Each row is a point on a landscape with many peaks, with its height.
From any point a climber takes the steepest step (rise divided by distance) to one of its 2 nearest points. It stops when none of these is higher. Distance is the straight distance between rows; heights are no part of it.
nozi (h 395): [ 97 155 126  88 141 135 141  90 138  96 137 117 153 116 129 172  70 100
  73 135 162 118 118 110  70 161 191]
kunud (h 202): [121  50 128 104 178 144 141 147 127 100  88 104  95 168 122 118 183 119
 134 160 121 126  73 117 154 151 104]
dumip (h 675): [152 110 147 144 165 153 114 106 133 107 156 105  64 123 155  90 112  97
 112  70  78 100 128 133 138 150  72]
vepi (h 449): [124 186 104 137 128  83  80 139 138 146 134 124 109 140 153 102 128 109
  94 118  75 199  94 155 142  84 116]
kavik (h 318): [144 154 142 147 146 115  90 141 147 118 149  70 144 135 146 129 141 169
 177 101 121 164 105  92 124 121 158]
vik (h 416): [110  62 140 163 124 165 111 203 119 132 128 127 134 157 103 114 138 149
 132 110 133 182  97 131 155 155 135]
lemef (h 370): [129 142 115  90 141 127 176 118 111 109 108 162 169 147 176 132 136 147
 138  75 133 102 167 139 160 130 107]
kuz (h 450): [136 114 127 146 129 136 100 181 177 101 138 134 166 107 141 168 177 131
 156 106 110 153 115  78 153 136 157]
kez (h 492): [106 105 105 173 140 113 144 142 130 126 155 156 132 116 154 113 131 112
 124 109 130 192 159 148 183 143 132]
divib (h 336): [ 91 111 180 158 117 142 152 136 170 177  78 146 122 132 143 145  75 136
 140 155 138 141 135 165 150 150 119]
nemiz (h 91): [141 161 123 145 125 117 103  69 141  89 154  89 117 103  89 102  96 120
 145 110  97 123 174 125 113 149 135]
notum (h 99): [ 97 171 127 132 121 141  92  94 163  74 143  88 126  81 115  77 154 121
 126 137  98 127 184 144 107 146 156]
fur (h 248): [155 105 158 121 145 127 120 169  63 126 108 144 117 122  79  44 151 120
 139 134 142 124 138 150 108 113 139]
laz (h 227): [100 150 138 117  76 138 127 123 127 134  75 109 163 147 163 134 162 108
  87 169 141  90 123 122  92 124 144]
rol (h 571): [120 134 118 135 218  92 154  85 150  86 151 109 104 102 186 113 110 126
 140  70 126 125 138 127 156 182 124]
zufi (h 181): [143 111 137  94 131 186  99 168 132 128 116 113 142 117 107 108 112 101
 107 163 149 108 130 114  69 117 196]
radi (h 419): [122 187 106 156 118  75 121 121 122 164 137 167 110 160 127 111 108 123
  82 114 132 196 116 173 124  99  95]
Reb (h 236): [159 179 112  93 156 108 109 148  99 109 141 134 136 130 124 146 168 134
  79 104 137 126 100 111  85 118 126]
puvit (h 440): [ 95 102 132 133  83 147 100 159 107 107 141 114 134 144  87 138 168 139
 113 106 112 159 110 124 111 142 142]
Nuva (h 317): [118 141 149 179 106 113  47  98 101 108 164 168 106 138  71 125 125 120
 115 134 112 149  67 102  83 116 144]
von (h 314): [ 92 143 188 154 150 130 161 117 163 142 134 147 103 104 165 148  56 147
 108 121 152 164 148 177 127 166 122]
tol (h 476): [128 146 139 153 140  78  82 140 122 142 148 109  92 130 166  71 162 119
 132 156  94 183 108 155 140  74 111]
lole (h 279): [156 109 166 157 148 145 120 180 165 156 102 137 121 150 129 114 108 117
  67 125 168 133 140 140 101 160  95]
votan (h 538): [103 109 131 145 135 146  67 141 148 144 145 193 128 178 151  69 126 108
 156 100  91 191  93 131 163  96 123]
gefo (h 577): [104  82  93 136 104 104 165 116  93 136 166 205 147 136 160 128 186 126
 143 104 164 145 163 124 167 127  95]
nen (h 401): [122 146 158 167  80 155 113 120 153 103 130 162 158 122  72 186 119 169
 158 110 143 113 121  78 104 148 172]
fuzas (h 238): [142 133 102 168 108  63 116 148 127 154 146 102 120  98 146 138 186 120
 106 180 146 125 134 119 133 113 106]
mes (h 650): [ 81 117 109 149  84  94 162  92 100 158 197 196 128 142 153 135 138 171
 150 125 188 157 150 130 166 104 109]
bis (h 346): [158  34 163 154 187 164 108 156 143 150 111 190 112 179 151 104 120 116
 171 115 135 125  83 112 153 127 100]
Bib (h 82): [141 166 126 154 107 101 130  66 125  87 166 105 134  98  67 138 103 164
 136 131 149  96 173 111 122 152 120]
lun (h 526): [114  78  92 161 143  92 182 124 119 124 160 188 127 125 169 139 149  87
 112  92 149 152 153 125 187 170 107]
tebiv (h 296): [109 185 111 125 154 110 130 172 145 148 103 227 140 113 118 120 128 140
 120 138 155 187 114 162 128 100 175]
Fasu (h 94): [156 136 119 173 156  68  89 121 149 149 152 159 130 140 169 125 160 122
 143 132 137 122 110  93 119 100 105]
tavav (h 311): [134  49 170 144 150 172 112 152 153 138  85 151 110 140 105 156 120 102
 125 126 141  80  97 105 100 182 110]
nuziv (h 284): [150 139 121 102 220  90 105 132 137  83 140  96 122 129 170 100 184 115
 130  90 108 117  82  98 123 132 112]
zoka (h 611): [152  98 164 124 107 139 140  89 101 124 148 115  76 135 135 135 123 112
 126  77 101  64 145 139 110 137  49]
raf (h 508): [123 133 117 188  87  94 107  84 125 147 138 139 108 114 148 136 129 112
 138 143  92 114 140 158 135 113 102]
Nud (h 262): [161 130 115 122 149  94 132 160  87 117 106 136 160 126  98  50 149 132
 166 119 127 152 165 151 155 109 138]
buf (h 522): [132 147 113 182 126  56 156 139 155 163 147 155 127 142 117 154 122 141
 104 133 200 181 137 139 125 135 112]
Fibe (h 271): [142 117 124  75 127 166 135 116 140  80 137 102 128  81  99 135 178 129
 177 113 127  51 161  87  81 147 161]
ziz (h 257): [134 149 106 156  85  83 110 149  95 128 163 105 124 110 100 132 157  99
  56 185 152 157 120 112 100 105 143]
fiput (h 328): [128  35 149 155 174 153 101 128 144 132  66 162 113 174 126 137 134  94
 159 143 114 104  66 102 130 146 109]
ger (h 548): [121 112  96 141  69 125 145 150 127 135 149 147 149 137 115 160 157 137
 160  83  98 166 144 134 180 123 110]
tib (h 369): [155 163 136 160 108 125 109  91 109 125 143 155 156 117  86 179  74 158
 174 122 132 119  77  78 133 123 183]
tafi (h 404): [118 140 147 133  99 145 104 152 165 111 158 122 109  80  87 164 171 172
 167 140 134 144 136 125  92 126 159]
Dudug (h 551): [139 158 141 122 117 176 113 112 123 125  95 100 176 135 123 116  72 149
 150  92  92 118 143 105 141 138 154]
vaso (h 292): [120  94 126 100 129 153 149 106 153  80 143  65  98  96 120 121 139 103
 141 100 129  67 157 102  95 173 124]
Lubi (h 578): [117  88 132 105  54 167 150 118  91 126  80  92 189 151  95 138 135 115
 145 140 131  77 170 101 116 146 146]
pasag (h 267): [159 140 146 136 186  93 108 128 109  78 181 122 109 141 136  93 157 148
 111  57 129 132 119 108 111 147  97]
sekad (h 42): [123 160 128 114 128  89 112 116 109 116 158 135 139 149 105 107 172 196
 187 110 135 141 133 150 109  96 109]
pigep (h 459): [120 128  92 147 178 134 108 135 123 118 128 135 126 116 156 133  98  99
 121  84  76 184  94 130 173 150 153]
vuzo (h 194): [131  85 152  99 116 181 100 164 137 149 108 135 134 165 126 104  91  75
  66 193 164  88 116 126  67 115 151]
Gula (h 265): [152 101 163 150 169 163 123 188 187 156 108 200 111 143 156  85 128 119
  89 147 173 138 149 163 142 130  88]
Ratip (h 465): [ 90 110 137 159  52 145 121 137 108 137 147  89 136 173 106 164 136 157
 127  78 105 162  84 105 143 137 128]
Gagi (h 210): [192 138 134 157 116 102 140 143 110 137 172  92  82 107 111  86 146 134
 115 112 124 141 168 146 120 104  79]
Bil (h 452): [124 117 124 117 131 160 135 157 167 146  71 127 144 153 131 138 152 140
 169 142 109 138 130 129 158 124 122]
Fova (h 116): [169 146  94 121 147  83  94 118 115 136 175 106 105 104 156 149 144 124
 141 101  68 139 103 119 149  87  93]
dolet (h 34): [103 146 131  89 126 135  92 138 121  93 156 172 133 143 132 101 177 168
 173  83  83 169 124 159 140  86 117]
Fesa (h 497): [ 97  78 147 127 120 126 159 118 138 134  68 104 168 151  94 183 108 135
 164 111 156 127 133 107 122 202 119]
tigaf (h 414): [100 163 163  99 120 156 144  78 123 102  96 105 142 111 199 114 137 117
  88 156 115  40 151 134 118 137 128]
Vifim (h 221): [127 176 127 110 131  98 113 144 115 109 125 144 167 175 135 142 184 180
 117  83 156 133  97 105  93 120 125]
beg (h 324): [144 186 147 130 161  72 131  91 132 130 106 177 184 152 188  96 108 126
 120 120 153  93 153 104 131 126 121]
Kugi (h 420): [120 102 110  82 177 190 134 132 158 139  73 168 110 123 115 143 120 137
 173 122  96 110 119 170 158 129 117]
nonu (h 325): [170 114  92  63 145 146 173 152  54 145 122 115  99 100  90 131 101  95
 123 113 128 124 125 136 101 121 155]
mugi (h 463): [118 132 125 160 118 142 115 132 145 138 112 158 128 142 114 102 103 121
 122  95 102 170 151 166 151 135 116]
Giv (h 154): [182 166 135 118 130 102  68 137 152 132 138  85 111 127 152 106 176  95
  94 151  99 112 119 104  87  77  86]
Rese (h 354): [151 101 123  48 166 157 178 139  68 150  76 113 128 118  91 111  76 117
 145 109 135  96 145 146 119 147 134]
vosad (h 371): [124 149 143 126 150 103 109  51  68  96 156 139 109  94  72 105  60 109
 137 134 117 112 112 125  95 140 160]
bamo (h 417): [140 113 116  96 185 114 159 165 130 160  83 156 118 156 146 173 152 132
 156 113 162 138  89 132 127 114 109]
Guv (h 282): [ 43 146 152 137  98 142 169 121 162 137 111 121 155 185 201 127 128 176
 117 102 143 146 107 154 174 149 119]
Nerid (h 439): [107 112 105 157  89 156 127 155 173 169 104 183 168 167 127 113 105 111
 147  95 107 180 135 136 193 128 132]
zeti (h 58): [141 117 171 132 138  99 184 120  77 157 123 196 150 103 153 147  66 125
 139 131 142 115 145 134 154 140 136]
kizu (h 396): [141 152 105 152 147  71 150  96 136 106 166 143 117 124 129 148 137 149
 115  91 154 115 145 127 125 161  81]
vak (h 158): [160  99  94  71 193 184 121 116 177 118  63  82 137 174 123 124 126 145
 130 167  90 115  82 104 152 150 107]
nomo (h 168): [176 142 149 124 138 138  86 137 204 108 149  73  72  87 152  88 181  94
 128 159  87  90 148 102 104 102  95]
san (h 507): [109 123 128 159 167  92  65 117 128 129 147 166 110 131 154  71 139  99
 177 127  78 175  90 139 143  88 137]
supa (h 244): [153 129 106  80  92 141 125 164  93 168 145 114  85  68 103 130 159  96
 142 174  88 136 137 161 125  64 142]
logav (h 213): [ 98 145  69  99 172  70 129 113 112 115 170 119  60  69  91 150 147 119
 102 147 149 145  90 149  98 149 144]
zarek (h 468): [147 137  87 183  96  81 123  80 111 147 177 148 130 136 141 151 112 139
 150 103 103 134 132 112 169  96  90]
Zami (h 478): [143 117 115 137 171 121  88 128 146 141 141 128 113 112 161 123 121  92
 188 120  56 187  99 129 173  91 142]
kunuf (h 365): [167 182 101 149 105 111  99 100 184 129 115 176 145 132  58 144 112 125
 137 103 115 145 169 138 105 125  91]
Rasup (h 217): [139  40 131 111 131 195 136 167  93 117 133  82  96 145 122  95 167 124
 107 182 113 103  92 132 162 137 110]
bal (h 366): [ 76  97 157  62 137 160 130  95 151 101 123 115 149 160 128 162  62  97
  90 134 158  93 111 116  40 163 165]
nugik (h 224): [187 113 158 183 131 105 102 128 125 147 142  86  86 121 137  71 149 104
 144 131 119 109 152 116 119 111  89]
sog (h 64): [150 140 154 122 131 173 155 184 153 130 113  57 125 120 167  83 158 184
 139 184 126 142 163 158 180  94 131]
dos (h 426): [104 158  85 148 102  65 131  98  90  86 175 116 134 120 106 157 165 159
  89 122 134 125 140 128 135 144  99]
Kamin (h 398): [135 153  92  80 146 104 157 119  85 103 122 119 171 127 171 129 189 155
 162  99 102 104 141 139 165 109 121]
Mise (h 180): [116 169 142 168  86 103 115 144 123 172 154 143 116 146  62 116 105 172
 168 127 144 185  89 134 131  84 187]
muve (h 428): [123  74 139 156 123 160 105 200 132 123 121 116 165 153 139 151 157 138
 161 104 118 147  83  72 167 144 166]
Tum (h 413): [130  83 146 145 146 127 142 177 140 158  77 163  84 139 119 110 172 104
 144 190 136 162  98 159 142 100 121]
tebez (h 128): [196 159 102 117 168 101 151 113  79 141 125 137 114  83 124 101  89  93
 120 103 112  80 134 108 129 123 135]
Nivo (h 209): [137 138 133  92 150 155 149 101 117 133 131  94 102 122 129 187  90 149
 122  80 133 119 114 127  93 145 123]
fita (h 326): [155 119 130 139 132 126 118  92 179 101 108  75 115 134 105  83 140  86
 126  89 102  94 184 111 110 166  57]
nibof (h 233): [149  59 143  96 123 171 131 193  74 125 129 105  89 132  81  47 167  95
 106 170 126 117 123 152 123 107 111]
Pama (h 568): [ 96 131 102 104 121 130 180 116 115  84  92 117 140 102 160 131 211 131
 124 139 121  64 152 141 163 160 109]
Lal (h 249): [130 113 131  52 123 174 152 124 116  78 165 108 138 107 114 151 122 119
 137 119 149  50 147  91  70 133 199]
Kog (h 133): [110 102 119  92 109 208  83 111 160 130 119  84 155 188 154 104  47  92
 102 167 114 105  97 132 103 114 153]
Reted (h 270): [159 110 122  88 144 128 160 189  93 167 121 105  76  98 139 128 179 110
 121 172 113 140 117 164 150  81 115]
zab (h 250): [ 70 126 113 143 120 134 144 123 122 127 128 123 108 112 135 180 134 139
 107 111 126 166 100 160 127 161 146]
tizur (h 436): [148 144 121 141  74 155 123 135 159 124 149 129 129  78  82 201 145 144
 136 151 142  98 146  93  90 128 161]
Pemu (h 653): [167 147 120 148 125 131 151 125 136 117 116 108 185 101 127 167 117 157
 183  92 133 107 171  82 158 151 158]
Memin (h 385): [126  98 144 159 122  92 131 163 137 185  88 161 121 148 107 129 150 120
 187 164 159 160  96 130 127  98 152]
napu (h 142): [160 150 138 140  95 114  90 139 145 153 139  31 110 140 147 107 154 103
 117 173 109 150 128 112  97  71 112]
kot (h 457): [104 124  91  87 168 129 115 133 167  88 111  47 129 129 132 130 161  86
 106 138 112 160 115 103 117 163 139]
das (h 489): [106 107 135 119 150 139 125 105 161 121  93  58  98 143 145 120 136 100
 109 167 123 130 115 129 109 145 115]
Bori (h 368): [140  63 154 152 140 149 119 144 137 172 148 209 124 177 154 137 100 110
 140  82 154 162 113  95 140 124  99]
Ren (h 576): [118 107 142 180 111  69 153 110 117 184 175 189 113 144 141 142  90 144
 150 132 197 176 127 133 141 113 105]
dema (h 187): [146  61 126 106 180 167 134 147 162 112  83 154 130 184 124  93 152 182
 136 186 112 125  85 127 173 141  97]
kuzik (h 167): [158 126 123  68 159 160 103 190 140 103 168  83 133 100 130 108 125  90
  99 151 130 135 123 109  85  87 214]
gusus (h 239): [179  80 171 174 140 162 106 176 137 151 112 104  90 141 133  68 133  96
 103 171 117 132 125 127 132 113  97]
pob (h 403): [126 112 152  90 155 124 145  83  80 121 120 132 115 100 104 112  45  89
 113 105 116 107 128 122 104 169 140]
sok (h 190): [164 138 143 120 144 142 160 104  87 135 185  87  80  89 131 195  71 156
 133  88 131 148 105 115 124 127 146]
ruva (h 319): [114 144 114 122 155 103 134 163  99 148 101 174 113  81 125 141 152 123
 115 152 148 154  96 141 118 123 182]
zamin (h 150): [122 110 124  96  67 192 146 158 102 161 125 126 125 118  68 154  87 123
 129 144 129 155 134 143 104 101 188]
mim (h 229): [130 122 129  77 125 191 141 126 113 109 144  85 132 106 157 168 123 138
 110 113 122  83 125 107 111 141 169]
risiv (h 444): [136  89 130 139 165  81 126 151 110 147 122 134  78 147 123  77 170  93
 154 162 111 178  99 164 142  91  96]
binur (h 144): [148  83  97  63 148 209 110 106 171 114  89  68 149 183 127 108  98 101
 115 187 101  88 100 110 115 128 124]
bab (h 201): [164 159 110 137 124 109  86 134 167 150 169 103  85  54 168 167 167 109
 127 169  96  77 126 107 118  88 126]
nur (h 293): [136  59 173 146 152 181 107 147 158 146  98 157 117 171 133 113 102 129
  99 142 144 104  93 140 125 165  58]
Runu (h 299): [ 60 140 166 114 107 167 138 116 152 113  99  77 136 168 157 129 133 181
 108 120 144 134 121 163 117 148 110]
lami (h 83): [163 146 151 168 128 110 132 126 131 165 146 162 150 146 189 129 112 144
 156 111 152 132 134  94 153  95 129]
tokan (h 513): [135 151 139 135 136 170 112  99 187 124  75 132 177 155 180 123  90 134
 159 104  82  94 148 118 168 138 122]
belit (h 71): [146 138 143 145 132  97 165 106 124 140 153 205 155 108 180 160 103 147
 135 116 172 101 152 102 149 126 121]
Lagir (h 597): [154 161 128 114 129 147 132 159 117 121  92 149 197 129 110 145 125 160
 149  85 133 127 129  90 130 138 171]
Rapuf (h 338): [ 71  94 134  71 104 187 118 110 130 135  90 115 135 168 139 184  99 121
 113 133 138 104  76 122  76 143 152]
Nefuz (h 107): [ 66 150 108 113  71 158  99  98 184  83 132  80 151 121 117 118 158  96
  99 166 106 132 171 139  89 133 157]
bup (h 277): [138 166 107 135 148  74 117 149 109 151 126 180 156 133 118  90 140 146
 166 139 142 163 132 139 136  96 161]
mesit (h 274): [102 166  98 147  74  70  90 141  78 127 161 153 118 127  80 114 167 138
  71 176 129 162 102 152 118  90 128]
pativ (h 427): [104 127  91  71 149 149 132 126 136  85 125  76 158 146 117 139 117  90
  83 122 147 128 131 113  79 158 184]
Vod (h 196): [126 141 126 175  79  96 106 137 102 195 139 163 100 114  70 158 117 151
 165 167 151 147  85 129 109  83 161]
bufi (h 259): [ 68 121 135  88 117 183 135 131 110 105 135  77 145 153 168  72  95 121
  47 151 139 123 147 178 113 142 146]
gol (h 349): [165 163 157 138 161 123 117 114 119 115  86 145 173 117 201 104 131 114
 125 127 122  55 137  96 130 123 145]
devu (h 171): [168 140 105 150 151 128 161 154 172 120 144 158 131 104 159  90 127  99
  79  80 125 133 204 146 177 149  89]
tonod (h 266): [ 52 141 116 123 113 124 146 117 149 124 122 162 143 151 159 146 139 159
 145  88 129 163 107 150 154 136 146]
mog (h 125): [144 124 118  76  97 120 166 122  92 139 106  90 154 144 152  92 108  61
  80 179 150  66 165 123  82  97 154]
nati (h 310): [143  93 115 116 133 186 132  98 166  88 119  59 101 123 122  76 127  78
 122 124  87  69 164 105 140 159  91]
sema (h 387): [143 104 133  51 188 169 179 120 119 135  74 146 102 125 129 113  98 129
 154 108 122  69 129 164 155 146  85]
bif (h 437): [124 149  99 191  90  70 156 100 118 130 183 120 148 148 122 210 122 192
 130 129 179 115 129  87 171 125  87]
luzi (h 516): [118  81 105 121 121 141 172 141 122  95 103 125 132  83 125 156 195 106
 154 125 113  64 144 101 163 177 125]
duzok (h 340): [130 141 141 157 115 130  79  81  52  79 185 153 116 125  68 120 102 110
 109 147 138 113  78  94  91 126 171]
Zimep (h 392): [152 128 143 175 120 127 129 165 128 145 160 219 144 155 115 137 112 138
 107  89 165 178 109 105 143 121 127]
koz (h 341): [ 67 119 189  83 108 179 137 117 154 127 119 119 144 139 118 164  70 143
  75 139 166 113 136 133  57 179 125]
fek (h 195): [195 159 146 170 109 120 144 160 115 131 180 157 106 131  83 119 130 162
 103 103 155 163 167 146 123 106  84]
fil (h 183): [175 150 109 171 110 102 161 169 133 131 157 181 129 115 122 107 154 111
  67 111 147 154 193 144 152 121  83]
gadal (h 510): [ 98 113  95 123 125  58 155 131  96  78 137 118 144 122 174 115 236 120
 124 140 118 107 132 127 169 147  98]
Nos (h 376): [131 161 122 163 142 108  97 146 154 115 189 143 105  52  80 169 153 193
 164 170 162 138 130 117 112 116 174]
duz (h 391): [149 179  99 168  93  67  94 117 152 167 137 156 121 150  74 126 128 138
 123 129 119 167 149 157 108  93  71]
meb (h 218): [134 123 100 115  67 118 125 140  61 178 149 123 102  98  84 165 140 131
 146 170 126 135 109 137 102  71 162]
ketep (h 138): [166 127 130  95 104 116 184 131 114 156  98  84 151 125 112 120  79  65
  81 151 165  96 183 114  92 138 124]
sokib (h 153): [111 101 152 149 129 107 131  85  77 146 134 126  90 135 128 141  94 135
 160 110 120 137 107 154 111 127 123]
vip (h 491): [ 96 145 158 119 104 111 154 117 101 127  69 167 164 117 108 105 160 140
 152 162 159  77 167 153 108 136 141]
bozil (h 502): [129 127 102 180  54 119 137 108  93 136 170 135 125 152  96 179 113 156
 151  91  98 165  98 117 164 113 118]
Fotuf (h 172): [157  82 115  78 177 194 150 120 160 102  99  85 112 161 136  99 142 193
 110 195 110  94  86 126 158 164  99]
rurek (h 619): [143 110 127 128 184 134 141 115 119  97 182 147  98 109 182 102 133 125
 143  64 104 126 141 140 167 139 111]
Fuvo (h 533): [127 121 118 103  72 141 148 126 103 134  69 118 159 117  82 107 140 101
 137 170 141  93 182 146 104 125 144]
Nizu (h 161): [183 149  96 169 136 100 161 142 150 154 110 119 151 107 135 104  87  90
  98 109 123 148 198 132 170 147 106]
vulom (h 124): [ 64 108 107 100 100 170  98 128 177 122 123  57 147 191 158 138  96  83
  91 168 118 142  90 135  95 109 177]
Virab (h 295): [173 114 110 101 147 156 165 175  92 171 109 111 116  91 148 133 123 107
 120 130 118 111 134 146 155 110 141]
Vot (h 115): [ 78 110 101 103  97 174 125 129 201  96 158  67 141 141 147 138 103  75
  84 166 116 133 163 160  89 117 175]
ditu (h 298): [101 168 117 156  80 100  68  80  82 116 187 136  90 138  93 109 121 120
  86 167 110 138  92 141  78  91 128]
sizas (h 129): [151 159 105  94 107  78  88 133 123 141 148  45 106 122 144 137 153 118
 130 141  78 169 103 122 133  70  94]
sapot (h 434): [118 136 118 129 180 130 131  92 106 109 111 143 123 107 144 102  60 102
 126  82  84 141 125 150 152 163 141]
Pemo (h 73): [124 133 167 126 113 145 161 149 115 154 105  82  95 119 148  96 148 165
 152 177 135 139 156 186 136  90 123]
Rovaz (h 415): [122 116 120 152  79 158 116 167 162 176 160 218 163 175 113 116 139 126
 150  80 138 183 117  94 170 105 133]
muko (h 348): [124 120 142 103 171 154 168 138 130 112  83 190 149 137 175 104 135 124
 103 109 142  86 152 152 171 151 101]
Ped (h 482): [113 128 125 135 127 182 130 148 194 140  86 138 181 164 168 110 110 147
 168 145  95 126 116 107 203 119 157]
Zukiz (h 140): [ 93  78 168 163 124 118  98 115  87 141 154 113  60 126 129 120 111 104
 105 144 136 159  80 147  80 135 138]
Dof (h 85): [ 86 137 144  85 101 170 141  99 111 146  99  67 104 132 151 116 117 141
 139 176 112 127 135 176 118  94 148]
Gesuv (h 323): [128 148 158 108 201 113 141 106 144 113  87 211 176 130 203  66 119 111
 127 128 159  89 163 130 142 139 122]
Nazu (h 339): [153 155 151 151 135 101 112 111 131 139 137 109 146 158 102 150  75 182
 190  87 142 155  95  83 117 127 160]
rur (h 252): [173 139 137 118 146 137 114 145  80 119 152 113 110 143 107 113 115 127
  81  79 120 144 113 114  98 128 109]
musi (h 429): [124 157  69  98 114  90 152 130  65 129  99  92 175 117 146 132 161 127
 138 133 109 123 131 121 156 122 154]
ripif (h 480): [146 140 122 189  85  66 153 149 103 136 152 141 141 136  96 171 139 168
 102 154 205 142 121 105 133 125 115]
rof (h 38): [157  83 165 118 167 136 146 136 100 162  73 140 116 105 121 112  85  78
 143 146 139  75 120 108 119 148 137]
Tad (h 105): [158 138  90 111 165  54  94 135 143 134 184 155 115 128 168 143 179 123
 136 113 122 156 107 114 144  82  81]
suger (h 315): [ 98 114 141 111 112 167 119 149 123 138 102 123 153 145 103 176 104 142
 127 111 139 132  79  92 101 158 186]
dep (h 316): [ 68 160 177 115  82 149 137  82 156 117 111 127 142 145 126 157 106 161
  93 100 144 111 153 158  87 169  94]
domef (h 347): [ 87 144 110 136 147  92 112 136 101 120 165 156 102  71  92 159 162 173
 149 162 152 162  89 145 108 122 187]
kozul (h 297): [145 101 151 109 151 179 111 154 155 139 101 102 123 132  91 164 114 145
 169 112 139 138 110 107  88 147 150]
seno (h 294): [ 80 157 169 121 158 128 156 112 144 129 106  99 140 115 176 123  49 132
  63 130 139 158 144 166 126 186 122]
Zif (h 380): [148 162 151  94 133 133 154 102  93 135  64  90 165 141 208 129 122 121
 108 147 118  54 133  99 129 116 130]
gat (h 184): [136 163 137 154 122 117  91 137 210 128 130  95  99  92 188 139 183 111
 116 183  90 124 127 124 134  98 107]
muf (h 453): [ 88 142 149  94 104 140 138  81  77  97  72 127 149 116 146  79 154 120
 138 163 113  48 152 148 113 127 151]
tilo (h 243): [ 90 136 144  93  82 160 137 146  90 115 124  81 169 158 165 111 132 128
  63 151 154 107 130 118 103 117 177]
vitag (h 464): [119 151  77 115 107  54 123 130  60 106 150 110 156 102 128 115 197 141
 109 152 120 108 140 124 148 112 127]
kan (h 570): [128 142 109 122 126 132  56 145 158  94 133 170 161 155 133  92 136 108
 136  81  41 183 112 124 173 108 114]
namar (h 374): [131 177 146 185  70 120 100 121 157 120 153 210 175 133 112 161 130 174
 146 133 152  99 119  83 126 113 154]
rudov (h 59): [ 91 164  88 125 148  78 122  88 153 119 148 202 149 123 100 145 151 187
 171 139 171 119 154 144 117 125 124]
sorid (h 367): [ 97 141  97 120 145  64 162  50 165 114 145 178 135 142 118 148 122 148
 150  92 176 121 188 143 123 169  65]
gozu (h 96): [ 65 146 109  86 127 178 132 102 150 134 103  68 105 128 168 138  93 122
  95 141 106 157 114 181 129 140 138]
Dugu (h 343): [160 143 125 122 126 135 113 105 156 113  96 121 150 151  69 118 117 111
 121  73 113 120 172 128 102 161  76]
luz (h 458): [138  94 133 117 150 121 168 156 146 165  79 132 130 151 111 212 119 139
 134  92 187 136 109 114 108 172 101]
Zafer (h 165): [123 154 142 147  71 158 135 128 115 155 143 118 116 107  45 133  73 153
 157 142 134 177 132 142 121 110 196]
babo (h 151): [177 137 137 158 111 108 166 150 131 161  88  73 153 126 118 112 101 100
  89 146 156 127 194 122 131 149 106]
mato (h 219): [150 159 110 153  99  86 110 166 159 125 190 111 110  62 149 181 193 151
 110 166 127  93 140  99 139 108 119]
gogaf (h 397): [137 170 106 176  76  93 128 111 129 156 169 176 173 142 110 178 123 189
 156 148 161  88 130  84 159  84 120]
zil (h 593): [119 118 110 152  94 113 163 112 143 123 129 101 163 136 154 172 150 147
 166  94 130 130 151 111 163 140 109]
Vutob (h 251): [165  90 170 168 178 154  95 183 149 156  84 181 104 159 151  69 124  90
  99 165 129 121 101 136 133 113 103]
kigon (h 166): [166 176 134 138 145 113 167  82  92 115 187 118 104  77 117 193  66 172
 137 128 160 104 135 117 162 125 121]
zibek (h 208): [117 106 141  90 114 176 140 129 156 146  75 112 130 161 154 141 130  82
  76 203 156  69 120 121  86 111 138]
buno (h 106): [ 67  96 109 100 130 197 136 112 185 114 152  71  84 101 154 158  96 100
  83 152 121 130 140 161 114 156 151]
meli (h 234): [100 137  85 143 144  92 159 100 120 108 170 105  88  86 102 178 122 135
 110 107 147 180 117 146 132 171 129]
tura (h 49): [185 124 184 130 172 120 166 152  80 160 107 176 136  89 128  96  44 105
 122 131 137 104 151 125 141 132 149]
Goril (h 145): [179 171 108 117 144 113 184  96  86 130 158 138  79  59 102 149  58 114
 104 105 125  96 145 137 143 130 115]
Podu (h 275): [ 73 155 159 131 104 135 142  83 121 105 133  93 122 122 155  90  93 108
  36 146 133 134 166 164 102 166 136]
Favuv (h 70): [102 176 104 149 132  81 141  59 129  97 169 172 131 109  63 151  95 182
 144 139 168 111 170 144 148 136  98]
fip (h 477): [145  92 122 154 122 139 119 159 158 113 115 124 136  86  93 160 176 111
 166 130 117 106 145  97 134 151 135]
guge (h 359): [109 114 167 181  78  94 142 141 121 187  89 159 137 143 123 132  97 112
 136 148 148 137 118 133 126 128 130]
tirav (h 528): [106 120 150 125 188 121 147  86 158 110 126  58  81 108 155 116  96 112
 127 113 129 128 143 139 114 181 119]
nudiz (h 50): [125 154 103 148 159  65  94  99 139 102 180 158 133 146  63 130 145 208
 189 127 171 142 141 117 119 101 120]
fas (h 169): [146 151 141 120 148 109 144  91  69 134 171 124  89 143 142 168  94 187
 148  75 129 149  84 145 123 102 112]
latiz (h 651): [115 122  84  95 133 149 121 136 115 124  82 106 152 128  92 113 110 114
 164 104  64 167 130 152 166 134 139]
zup (h 20): [ 93 143 116  99  97 150 148 161 112 136 113 181 130  77 103 148 171 170
 177 140 109 146 145 192 150 104 157]
pido (h 535): [ 99  73 166 120  96 159 144 138 122 121  46 128 177 154  96 134 135 122
 148 160 154  80 131 104 120 176 136]
Mekel (h 605): [100 122  93 125 121 150  97 161 128  98 121 144 187 167  94  85 131 134
 154  75  72 190 118 135 180 143 137]
Virod (h 27): [ 75 161 133 112 104 160  98 132 134 120 131 168 112 110 102 136 154 170
 166 111  90 143 120 175 116 104 151]
derez (h 556): [136 101 145 150  75 132 144  85 121 151 128 107  80 110 111 140 120  97
 140 127  95  95 163 160 118 127  76]
nuzef (h 301): [145 130 128 125 197  95  73 125 155  92 158 105 146 116 175 131 177 139
 184 101  98 143  83  75 141 118 148]

Where does a climber stop that starts at each point below?
meli | dumip
Kog | tizur
tura | latiz
mato | latiz
suger | dumip
Zafer | Pemu
zamin | Pemu
ketep | mes
lole | mes
